Points on a hilly landscape, in no order, each with its height.
A ball rolls from a point to the lowest of its 2 nearest points, and stops where none of them is lower. Distance is the straight distance between rows; heights are no part of it.
(832): +5.15, +2.01, -0.68, -0.94, +0.39, +0.33, +1.89, +2.21, -4.25, -2.11, -1.59, +0.49, -2.92, -1.35, -3.16, +4.05, +1.15, -0.29, +0.21, -1.10, +3.95  (h 403)
(570): +1.70, -2.73, -1.23, +0.79, -1.01, -0.23, +1.80, +5.12, +2.53, +1.30, +2.02, -3.03, -0.68, -2.55, -1.16, -3.20, +1.85, -1.30, -1.58, +0.33, +1.90  (h 334)
(856): -2.02, +0.60, -1.82, -0.67, -0.19, -2.38, -5.00, -6.88, -2.11, -2.86, -2.26, +0.77, +4.20, +1.80, -0.35, +3.70, -0.78, -0.08, -0.31, -0.96, -0.34  (h 384)
(1019): -0.16, +0.21, -0.33, -2.24, +0.10, +4.45, -0.85, +4.90, +4.23, +0.06, +6.02, +0.08, +2.38, +2.18, -2.56, +1.85, -3.81, +1.68, -3.36, +1.07, +2.50  (h 796)
(988): -0.76, -3.00, -0.87, -0.98, +0.89, -1.69, -5.00, -1.37, +0.91, +0.90, -0.83, +0.98, -1.16, +1.85, +1.51, -3.51, +0.98, -1.59, -1.52, +0.01, -1.38  (h 176)
(72): -2.63, +1.37, +0.13, +1.85, +1.49, +4.66, -1.87, +0.72, +5.83, +1.88, +4.01, -4.55, +2.83, -0.56, -0.02, -4.63, +0.50, +1.80, -3.36, +0.83, +0.94  (h 525)
(483): -0.38, -5.12, +3.29, -0.31, +3.50, +3.74, -1.10, -0.07, +2.13, +4.05, +0.76, +1.55, -3.51, -1.29, +0.09, -5.58, -1.26, +0.29, +0.32, +0.94, -1.39  (h 346)
(233): -4.27, +5.09, +0.30, +0.18, -3.36, +3.72, +4.09, +1.31, +0.64, +0.43, +2.78, -1.48, +5.78, -1.38, +2.06, +3.51, -0.28, +2.69, +1.45, +0.79, -0.42  (h 423)
(612): +3.63, +4.91, +1.58, +1.58, +0.50, +5.77, +4.57, +0.86, -2.97, +1.44, -0.27, -0.07, -1.87, -3.77, -0.71, +0.71, -0.15, +2.73, +1.92, -0.85, +2.08  (h 814)
(1085): +0.86, +0.98, -3.08, -1.03, +1.03, -7.94, -1.09, -3.81, -3.38, -4.99, -2.55, +1.73, -3.59, +4.12, +0.28, +1.64, +0.28, -1.63, +2.70, -1.00, -1.72  (h 503)
(703): +4.08, -1.18, +2.55, +3.66, +0.92, -3.83, +2.27, -4.73, +2.41, -3.01, -4.21, -0.91, +0.58, -5.97, -0.75, -2.54, +3.44, -1.82, +0.11, -1.65, -1.77  (h 361)
(928): +4.78, +3.84, -4.49, -0.93, -0.68, -3.74, +1.01, +1.99, -2.64, -1.19, -0.13, -2.50, -4.23, +2.72, -0.83, +0.96, +4.92, -1.46, -0.85, -0.44, +3.73  (h 432)
(428): -3.12, +2.81, -3.11, +1.98, -0.71, +1.92, -1.60, +1.79, +3.11, +1.79, +3.60, -4.75, +1.74, +0.59, +0.72, -3.95, +3.57, +1.46, -3.36, +0.64, +2.36  (h 482)
(215): -2.36, -0.32, -0.33, -1.84, -0.91, -6.08, +0.66, -1.39, -1.13, +0.03, -1.09, -0.27, -3.19, +5.32, +5.04, -1.47, +1.44, -1.42, +1.38, +0.93, -3.53  (h 494)
(746): -3.75, -4.48, +3.42, +0.52, +1.02, +0.59, -3.20, -7.59, +0.27, -0.61, -2.49, +3.97, -0.34, -0.32, +1.46, -0.08, -4.08, -0.98, +3.92, +0.05, -3.58  (h 542)
(762): -0.01, +0.81, +2.07, +0.09, +0.50, +2.21, +2.51, +0.46, -2.23, +1.16, -0.56, -0.11, -1.05, -1.77, -0.04, +0.44, -0.25, +1.03, +1.07, -0.44, +0.42  (h 173)
(142): -2.27, +0.73, +1.50, +2.13, +1.75, +6.11, +1.03, +1.16, +5.91, -0.37, +3.44, -3.97, +2.73, -3.66, -1.20, -2.80, -2.23, +2.58, -1.76, +1.14, +0.25  (h 524)
(849): +1.57, -0.96, -3.56, -3.10, +1.75, +2.30, -3.58, +2.51, -2.10, +2.53, +1.71, +3.30, -3.46, +4.00, +0.11, -1.86, -1.23, +0.14, -0.58, -1.39, +1.48  (h 31)
(387): -2.22, +5.07, -2.73, +1.69, -1.59, -0.63, -2.42, -1.16, -0.60, -0.16, +0.79, -4.04, +2.95, -0.19, +1.02, +1.46, +2.84, +0.94, -2.25, -0.25, +2.30  (h 450)
(695): +4.43, +1.70, +1.11, +3.60, +2.58, -2.72, +0.89, -3.45, +0.00, -3.34, -3.64, -0.95, +0.87, -4.46, -1.86, -0.26, +3.27, -1.55, -0.77, -1.25, +1.49  (h 345)
(558): -0.15, +1.27, +2.67, +1.67, +2.16, +6.89, +2.57, +1.28, +4.48, -2.02, +1.85, -2.37, +2.87, -5.02, -3.27, -0.36, -3.14, +3.27, +0.50, -0.06, +0.39  (h 484)
(466): -4.92, +2.65, +1.37, +0.35, -4.15, +0.66, +4.40, +4.74, +1.36, +1.53, +2.43, -0.51, +4.96, -0.08, +3.36, +3.73, -0.73, +0.99, +1.50, +2.38, -1.91  (h 416)
(97): -2.69, -1.94, -0.36, +1.14, +1.13, -0.69, -4.04, -2.70, +2.96, +1.73, -0.40, -1.55, +2.38, +0.13, +0.17, -3.40, +0.04, +0.25, -2.52, -0.18, -0.73  (h 243)
(406): -2.23, -2.43, +1.88, -2.71, +1.10, +2.83, -2.65, -0.46, -0.49, +3.60, +0.89, +3.96, -2.14, +4.09, +1.57, -1.58, -3.49, +1.84, +0.90, +1.41, -2.52  (h 552)
(651): +3.82, -1.06, -2.19, -0.67, +1.20, +2.46, +0.21, +4.81, +0.55, +2.06, +2.06, -1.96, -3.40, -0.58, -1.73, -3.18, +1.19, +0.41, -1.30, -0.15, +2.14  (h 276)
(943): -0.87, -0.21, +0.51, +4.02, +2.16, +1.67, -2.75, -5.54, +2.97, +1.96, -0.44, -3.36, +1.10, -2.09, -1.17, -6.20, +2.84, +0.75, -1.64, -1.67, +0.20  (h 61)
(1023): -3.48, +2.81, -1.74, -2.81, +0.57, +0.63, -3.90, -7.03, -3.03, +2.45, -1.21, +3.75, -1.09, +5.89, +3.49, +2.45, -1.25, +1.52, +3.16, -0.39, -1.31  (h 402)
(19): +0.05, -2.01, +4.12, +0.00, +2.66, +4.13, +0.31, -0.31, -0.69, +0.69, -2.14, +1.47, -0.11, -2.76, -2.85, +0.73, -3.73, +1.19, +3.46, +0.01, +0.20  (h 702)
(597): -5.22, +2.26, -0.02, +0.33, -3.31, -3.48, -0.12, -6.62, -1.09, -1.69, -3.30, -1.19, +5.72, +0.76, +2.54, +4.14, +0.54, +0.48, +1.66, +0.12, -1.71  (h 404)
(24): +3.09, -0.90, +1.21, -2.30, +2.56, +4.14, -1.03, +0.02, -4.71, -0.61, -1.72, +3.36, -2.97, -2.04, -3.79, +2.44, -3.57, +1.01, +3.14, +0.03, +1.26  (h 760)
(627): -2.04, -4.24, +3.77, -1.54, -2.71, -1.11, +1.04, +2.79, +0.37, -0.88, -0.37, +2.90, +2.26, -0.29, +0.05, +2.94, -3.79, -1.31, -0.07, +1.82, -2.24  (h 656)
(440): +1.05, +0.00, +2.54, +1.93, -1.56, +3.38, +7.40, +4.33, +0.45, +1.09, +0.58, -1.35, -1.33, -4.63, +0.59, -1.63, -0.69, +0.62, +1.37, -0.56, -1.89  (h 771)
(342): -3.95, -2.11, +2.53, -2.70, +0.37, +1.21, -1.47, -2.14, -2.23, +2.06, +0.00, +5.42, -1.61, +3.14, +2.95, +1.33, -3.36, +0.33, +3.46, +2.04, -3.08  (h 582)
(281): -0.12, -0.51, +0.94, -0.42, -1.63, -1.72, +1.11, +1.43, -1.31, -1.20, -1.26, -0.27, +1.19, -0.44, -0.30, +1.89, -0.57, -0.50, -0.45, -0.19, -0.03  (h 233)
(721): +0.68, -0.01, -3.35, -0.87, -3.84, -4.69, +0.89, +4.24, +1.33, -0.69, +1.25, -4.15, +0.14, +0.73, +1.06, +0.15, +3.35, -1.79, -1.78, -0.08, +1.49  (h 377)
(844): +3.33, -0.40, +3.33, +2.13, +1.85, +2.76, +3.81, +0.63, +1.30, -0.57, -1.66, -0.69, -0.97, -6.81, -3.35, -1.25, -0.38, +0.30, +0.57, -0.48, +0.28  (h 336)
(184): +5.32, +0.40, +2.82, +3.33, +0.52, +0.46, +5.67, +0.98, -0.09, +0.64, -1.18, +0.16, -1.59, -5.67, -0.20, -2.47, +2.74, -1.37, +0.69, -0.99, -0.11  (h 167)
(640): +3.20, +3.18, +0.24, -1.62, +3.19, +4.01, -0.95, -1.92, -5.17, -0.49, -1.76, +3.19, -3.06, -0.97, -3.07, +3.19, -0.27, +1.71, +1.84, +0.04, +3.31  (h 778)
(539): +0.10, -4.50, +3.39, -3.06, +2.93, +3.66, -1.24, +2.01, +0.02, +3.04, +1.31, +3.72, -3.54, +1.35, -0.36, -3.17, -3.05, +0.46, +1.77, +1.01, -1.68  (h 485)
(432): -2.44, +1.01, -2.70, +1.22, -2.96, -5.08, -0.52, +1.33, +1.52, +1.13, +0.94, -4.63, +1.20, +1.83, +3.15, -1.55, +3.79, -1.23, -2.91, -0.29, -0.07  (h 386)
(205): +1.06, -2.50, +0.75, +3.96, +1.58, -1.73, -0.16, -3.08, +3.08, -0.41, -2.55, -2.16, +1.07, -4.50, -1.13, -3.33, +2.60, -1.51, -1.73, -0.94, -1.17  (h 328)
(731): -2.76, -2.99, +1.37, -0.78, -1.74, -4.54, -0.62, +0.75, +1.38, +1.39, +0.23, +0.29, -0.86, +2.54, +4.43, -1.47, +1.15, -1.34, -0.96, +0.86, -3.56  (h 487)
(236): +1.13, -2.84, +2.71, -1.01, +2.80, +4.83, +0.97, +2.54, +0.61, +0.71, +1.49, +0.05, -0.54, -2.12, -3.39, -1.28, -3.77, +0.11, +0.42, +0.17, +0.62  (h 734)
(23): -0.48, -5.00, +1.89, +2.45, +0.85, +0.23, +2.23, +0.16, +5.38, +1.71, +0.41, -2.61, +1.41, -4.54, +0.30, -6.33, +1.19, -1.21, -1.35, +0.02, -2.28  (h 256)
(773): +1.58, -3.12, +0.16, -4.00, -0.38, +2.67, -0.34, +4.10, -2.66, +0.48, +1.04, +5.61, -1.06, +2.86, -1.17, +2.83, -5.08, +0.58, +0.39, +0.56, +0.12  (h 643)
(501): +0.72, -3.65, +0.54, -0.50, -2.02, -4.75, +3.73, +3.39, -0.08, -2.83, -1.27, -0.88, +0.24, -1.62, -0.19, +2.62, +1.00, -2.26, +0.42, -0.15, -1.18  (h 260)
(101): +2.48, +0.79, +2.47, +3.02, +3.57, +5.71, +2.03, +0.00, +2.50, -1.61, -0.10, -1.38, +1.21, -5.24, -4.64, -1.62, -1.52, +1.48, -0.95, -0.29, +1.96  (h 431)
(120): +0.96, -1.43, -4.33, -2.46, +1.70, -1.10, -4.74, -0.55, -1.28, +1.35, +1.06, +2.04, -3.60, +4.10, +1.25, -2.99, +1.02, -0.90, -1.42, -0.95, +0.11  (h 120)
(1035): +0.39, -2.74, -1.42, -0.23, -3.50, -0.70, -3.62, +5.30, +4.34, +1.15, +4.53, +1.03, +1.74, +4.41, +0.90, -1.95, -0.19, -0.58, -5.01, +1.88, -1.90  (h 461)
(1093): +3.20, +4.91, +1.65, +1.17, +3.57, +5.04, +1.38, -2.25, -4.37, +2.13, -1.57, +1.03, -2.90, -1.53, -1.60, +1.47, +0.43, +2.56, +2.28, -1.10, +3.11  (h 794)
(263): -0.11, +0.83, -0.57, -0.03, +0.02, -1.65, -2.65, -5.66, -2.71, -3.83, -4.27, +1.56, +2.49, -1.07, -2.01, +4.59, -1.62, -0.07, +1.83, -0.92, +0.10  (h 378)
(827): -0.81, +1.41, +1.17, -0.32, -2.46, +4.02, +4.80, +6.32, +0.09, +1.02, +2.50, -1.00, +0.81, -2.04, -1.09, +2.48, -1.82, +1.97, +0.58, +1.26, +2.78  (h 787)
(380): +2.68, -1.45, -1.67, -1.88, +3.72, +3.73, -3.06, +2.01, -0.87, +2.46, +1.46, -0.47, -3.10, +2.03, -2.46, -3.39, +0.05, +1.17, -0.98, -0.63, +1.50  (h 174)
(131): -2.51, -2.20, -0.82, +0.12, -3.71, -3.93, -2.93, +1.63, +2.74, +2.30, +2.78, +0.21, +1.21, +5.05, +3.18, -1.76, +1.07, -1.27, -4.19, +1.76, -2.76  (h 476)
(419): +6.68, +3.32, +0.47, +1.77, +1.07, -2.79, +4.17, +0.53, -2.89, -3.02, -3.36, +0.58, -1.28, -1.89, -1.63, +3.09, +3.48, -1.47, +0.96, -0.98, +3.87  (h 372)
(755): +1.88, +1.81, +0.66, +2.48, +0.48, -1.41, -0.79, -4.73, -1.94, -2.64, -3.69, -0.67, +1.31, -2.86, -2.52, +2.61, +1.07, -0.18, +0.09, -0.91, +1.16  (h 364)
(644): -3.71, -1.42, +3.12, +0.55, +1.38, +3.14, -3.29, -3.22, +3.20, +1.99, +0.27, +1.05, +4.08, +1.19, -0.22, -0.79, -3.72, +1.53, -0.52, +0.89, -1.54  (h 649)
(1097): -2.32, -3.74, +2.26, -1.99, +0.37, +0.12, -3.70, -3.10, -0.49, +0.05, -0.18, +6.04, -0.17, +2.14, +0.53, +1.26, -5.36, +0.31, +1.30, +1.47, -3.71  (h 601)
(149): +2.76, +0.09, -6.42, -3.49, +0.31, -1.21, -2.16, +2.99, -3.67, -0.98, +0.06, +2.13, -3.10, +3.97, -1.49, +0.62, +0.14, -1.01, -2.06, -2.03, +2.21  (h 430)
(290): -0.28, +1.71, -0.21, +3.19, -1.40, -5.45, +1.14, -2.58, +0.69, -3.42, -2.93, -2.86, +2.35, -1.37, -0.01, +1.21, +3.84, -2.00, -1.38, -1.44, -0.38  (h 447)
(84): +3.63, +3.99, +0.52, +4.41, +2.09, +2.59, +1.93, -1.40, +0.82, +1.73, +0.39, -2.32, -2.06, -3.83, +0.38, -4.78, +3.24, +1.14, -1.34, -1.28, +1.71  (h 367)
(673): +1.09, +4.91, -1.78, +2.39, -3.01, -6.07, +2.42, +0.12, -1.37, -4.04, -1.91, -3.69, +2.46, -0.36, +0.15, +4.06, +3.53, -0.93, -1.26, -0.61, +1.87  (h 443)
(474): +0.80, +0.59, -4.86, -1.02, -2.47, -3.08, -4.06, +2.72, -0.28, -0.52, +0.83, -0.73, +1.30, +4.92, +1.31, -0.11, +1.40, -0.63, -3.50, -0.02, +1.22  (h 439)
(749): -1.95, +4.58, -4.63, +0.59, -1.07, +1.07, -3.41, +0.87, +0.08, +2.50, +2.55, -3.69, +0.88, +2.94, +1.10, -1.28, +3.65, +1.29, -2.98, +0.87, +2.82  (h 463)
(1028): -3.93, -5.27, +3.67, +0.31, +2.00, +2.88, -4.42, -5.94, +3.15, +1.40, -0.63, +3.35, +1.40, +0.86, -0.07, -2.48, -4.01, +0.02, +0.97, +0.71, -3.34  (h 597)
(11): +3.77, -0.99, -0.74, -0.18, -3.25, -4.66, +6.23, +4.80, +0.55, -1.68, -0.46, -2.52, -1.48, -2.42, +0.15, +1.71, +3.44, -2.05, +0.45, -0.32, +1.14  (h 297)
(598): +1.63, -3.13, -3.11, -0.06, -2.62, -3.49, -0.15, +4.87, +4.10, +0.39, +2.56, -3.63, +0.23, +0.12, +0.53, -3.05, +2.76, -1.72, -2.80, +0.43, +1.39  (h 363)
(476): -1.97, -2.68, +1.10, -0.64, +2.15, -0.27, -3.56, -8.45, -1.64, -1.07, -2.68, +3.89, -3.75, +1.61, +0.99, +0.00, -3.25, -1.54, +4.97, -0.47, -2.53  (h 523)
(971): +3.75, +1.02, -3.11, -1.83, +0.54, -2.38, +0.47, +2.35, -4.35, -1.85, -1.00, +0.24, -3.18, +2.22, -1.70, +2.25, +1.74, -0.74, -0.52, -1.18, +2.87  (h 421)
(733): +1.45, +0.43, -3.49, -1.49, +2.61, -4.75, -3.15, -5.72, -3.77, -3.90, -2.73, +3.87, -5.32, +2.69, +0.11, +0.94, -2.49, -1.83, +3.74, -1.77, -2.22  (h 506)
(960): +0.53, -2.08, -2.51, -2.21, +0.71, -7.41, +0.27, -1.69, -1.30, -3.19, -1.40, +2.33, -3.66, +3.65, +2.02, +0.26, -0.59, -3.03, +2.87, -0.37, -3.54  (h 501)
(676): -0.87, +4.77, +0.60, -3.00, -1.33, +1.37, +4.77, +2.00, -5.03, +2.25, +0.47, +0.62, -1.12, +1.69, +1.10, +5.34, -0.59, +1.93, +2.73, -0.30, +2.07  (h 835)
(628): -0.60, -4.74, +1.26, -1.93, -0.53, +0.50, -1.37, +2.22, -0.81, +0.01, +1.11, +7.65, -0.67, +3.03, +0.25, +1.56, -5.70, +0.02, +0.50, +1.20, -2.94  (h 624)
(274): +0.25, +0.04, -3.44, -2.72, +0.44, -7.84, +0.53, -1.85, -2.54, -0.76, -0.69, +0.23, -5.42, +6.99, +2.79, -2.12, +1.67, -1.42, +3.43, +0.36, -3.29  (h 497)
(956): +1.13, +5.36, -4.23, +0.88, -1.56, -1.46, -1.75, +0.96, -2.23, -2.10, +0.41, -3.29, +1.55, -0.16, -1.12, +3.08, +2.41, -0.15, -1.99, -0.53, +4.35  (h 444)
(550): -3.38, +2.37, -1.88, -1.73, -0.75, -0.91, -5.47, -6.07, -2.11, -0.51, -0.74, +2.60, +3.14, +4.64, +1.88, +2.97, -1.76, +0.92, +1.49, +0.02, -0.61  (h 392)
(975): -1.13, -4.78, +4.02, +1.68, +1.93, +1.84, +1.74, -0.11, +2.20, +3.09, -0.52, -0.41, -0.85, -2.79, +1.17, -4.71, -0.11, +0.03, +0.50, -0.22, -3.13  (h 131)
(702): -3.06, +3.73, +0.41, -1.36, -2.16, +3.06, +2.01, +0.90, +1.41, -1.82, +2.99, -0.86, +6.79, -2.02, -1.86, +5.27, -1.72, +2.32, +1.23, +1.63, +1.15  (h 429)
(407): +4.16, +2.29, +0.49, +0.93, -0.60, -4.74, +6.86, +1.01, -1.06, -1.85, -2.44, -0.94, -2.31, -0.86, +0.61, +2.12, +3.59, -1.63, +1.78, -0.35, +1.18  (h 338)
(185): +1.04, +1.67, +1.20, +0.37, -3.58, +2.22, +7.43, +5.87, -0.27, -0.07, +1.53, -1.82, -1.25, -3.47, +0.88, +1.52, +1.14, +0.95, +1.29, +0.49, +1.21  (h 781)
(348): +1.90, -2.22, -4.36, -1.19, -2.33, -1.46, -3.12, +3.98, +1.15, +0.40, +2.95, +2.02, +0.42, +3.84, +0.47, -1.36, -0.65, -1.43, -3.80, +0.54, +0.93  (h 446)
(846): -1.70, -2.04, +0.88, +1.36, +0.20, -1.31, -1.63, -3.11, +1.08, -0.91, -1.78, -0.71, +1.79, -2.19, +0.44, -1.56, +0.84, -1.11, -0.83, -0.25, -1.81  (h 293)
(83): -0.21, -5.96, +2.64, -0.42, -1.71, -0.57, -1.76, +3.54, +1.70, -0.91, +1.19, +6.15, +1.24, +1.66, -1.39, +0.76, -4.50, -1.66, -1.62, +1.69, -3.83  (h 642)
(376): -0.08, -3.82, +2.35, -2.76, +3.23, +3.45, -1.50, -0.30, -2.22, -0.63, -1.55, +4.85, -1.49, -0.95, -2.65, +1.58, -4.91, +0.05, +3.26, +0.64, -0.77  (h 733)
(189): -0.41, -1.71, +3.05, -0.66, +0.28, +1.61, +1.76, -0.89, -2.04, -2.15, -2.53, +1.52, +2.31, -3.42, -2.84, +4.12, -3.69, +0.20, +2.15, -0.26, -0.85  (h 676)
(769): +2.07, +1.51, -7.25, -2.02, -1.33, -3.94, -3.02, +2.31, -2.27, -0.24, +0.70, -0.67, -2.94, +5.92, +0.69, -0.32, +2.88, -1.29, -2.54, -1.88, +1.69  (h 435)
(609): +0.06, -4.07, +2.42, -2.69, -1.04, -0.37, +0.03, +1.56, -1.05, -3.86, -0.84, +4.01, +3.24, -1.51, -2.56, +4.81, -5.50, -1.35, +1.02, -0.03, -0.85  (h 664)
(630): +5.41, +1.23, +0.99, +3.60, +2.23, -1.01, +3.09, -1.36, +0.86, +0.28, -1.44, -1.73, -1.84, -5.16, -0.10, -4.01, +4.92, -1.14, -1.20, -1.00, +1.42  (h 290)
(108): -3.77, -1.67, -0.13, +0.48, +0.21, -0.25, -3.06, -0.20, +2.94, +5.19, +2.43, -1.00, -0.44, +2.75, +3.99, -5.44, +2.60, -0.17, -3.06, +1.08, -1.51  (h 454)
(275): +1.64, +4.80, +0.26, -1.51, +0.68, +3.99, +4.25, +2.23, -4.37, +2.28, +1.03, +0.14, -2.68, -0.28, -0.25, +2.65, +0.97, +2.79, +2.26, +0.35, +3.13  (h 828)
(180): -4.31, +2.23, +1.62, +1.45, -4.51, -0.80, +4.38, +2.45, +0.83, -2.56, +0.05, -1.95, +5.28, -3.02, +1.84, +4.71, -0.42, +0.71, +0.59, +1.18, -1.72  (h 411)
(774): -1.02, -1.22, +3.13, +0.06, +0.84, +4.78, +3.56, +2.59, +2.39, +2.25, +1.09, -1.27, +0.27, -3.86, -0.64, -1.71, -1.80, +1.60, +0.65, +0.43, -0.91  (h 756)
(317): -4.52, +3.80, +0.86, +1.36, -3.44, -2.77, +1.62, -1.98, +0.39, -1.75, -1.45, -1.56, +6.46, -1.08, +1.94, +5.94, -0.11, +0.26, +1.05, +0.22, -1.47  (h 407)
(479): -2.56, +0.28, -1.57, -0.68, +0.09, +1.40, -5.22, -0.57, +1.04, +5.29, +2.58, -0.03, +0.32, +5.56, +2.35, -4.30, +1.20, +1.21, -3.14, +0.98, -0.07  (h 500)
(1029): +0.02, +2.67, +0.91, +4.33, +2.53, +4.72, -0.89, -2.37, +2.71, +1.29, +0.81, -3.40, +0.39, -3.28, -1.61, -4.98, +2.81, +1.90, -1.69, -1.80, +1.34  (h 259)
(206): +2.34, +5.26, -3.43, +1.21, -1.37, -4.76, +2.03, +0.56, -2.13, -2.58, -0.31, -3.49, -0.80, +1.21, -0.58, +2.58, +4.55, -0.86, -0.85, -0.71, +4.15  (h 438)
(806): -0.93, -4.13, +1.02, +1.49, -1.10, -1.75, +1.66, +3.10, +3.26, +0.54, +0.74, -2.41, +1.81, -3.12, +0.24, -2.35, +1.09, -2.27, -2.04, +0.20, -1.42  (h 303)
(805): -2.89, +0.41, -1.14, +2.05, -1.05, -2.18, -2.80, -0.24, +3.95, +3.46, +1.86, -5.15, +1.28, +0.94, +3.33, -4.61, +4.36, -1.33, -3.22, -0.22, -0.77  (h 405)
(320): +0.42, +0.36, -0.51, -1.57, +3.42, -1.18, -2.63, -8.20, -3.13, -3.01, -2.80, +2.55, -5.81, +1.83, -0.07, +0.73, -1.37, -1.12, +5.43, -0.93, -0.71  (h 512)
(382): -4.89, +3.41, -0.52, -0.72, -1.64, -1.27, -2.60, -5.59, -1.01, +0.89, -2.24, +0.16, +3.63, +3.53, +4.02, +3.93, +1.21, +1.32, +2.01, +0.02, -1.28  (h 399)
(1038): -0.31, +1.39, +0.77, -2.03, -0.14, +6.23, +2.43, +5.99, +2.23, -0.03, +4.62, -0.64, +1.44, -0.18, -2.81, +1.77, -3.39, +2.63, -0.47, +1.68, +3.58  (h 791)

Call two points neighbours if one is among the 2 nearest of the other. Go from one point of each pair to the other, from neighbour to neighbour, staying as low as possible. Name the highest point that can't be avoided.
(695) and (975) -> (703)
(849) and (975) -> (570)
(943) and (184) -> (84)

Where does a ball stop that starts at each point below?
(703) -> (849)
(215) -> (762)
(746) -> (762)
(387) -> (762)
(673) -> (762)
(702) -> (695)
(233) -> (695)
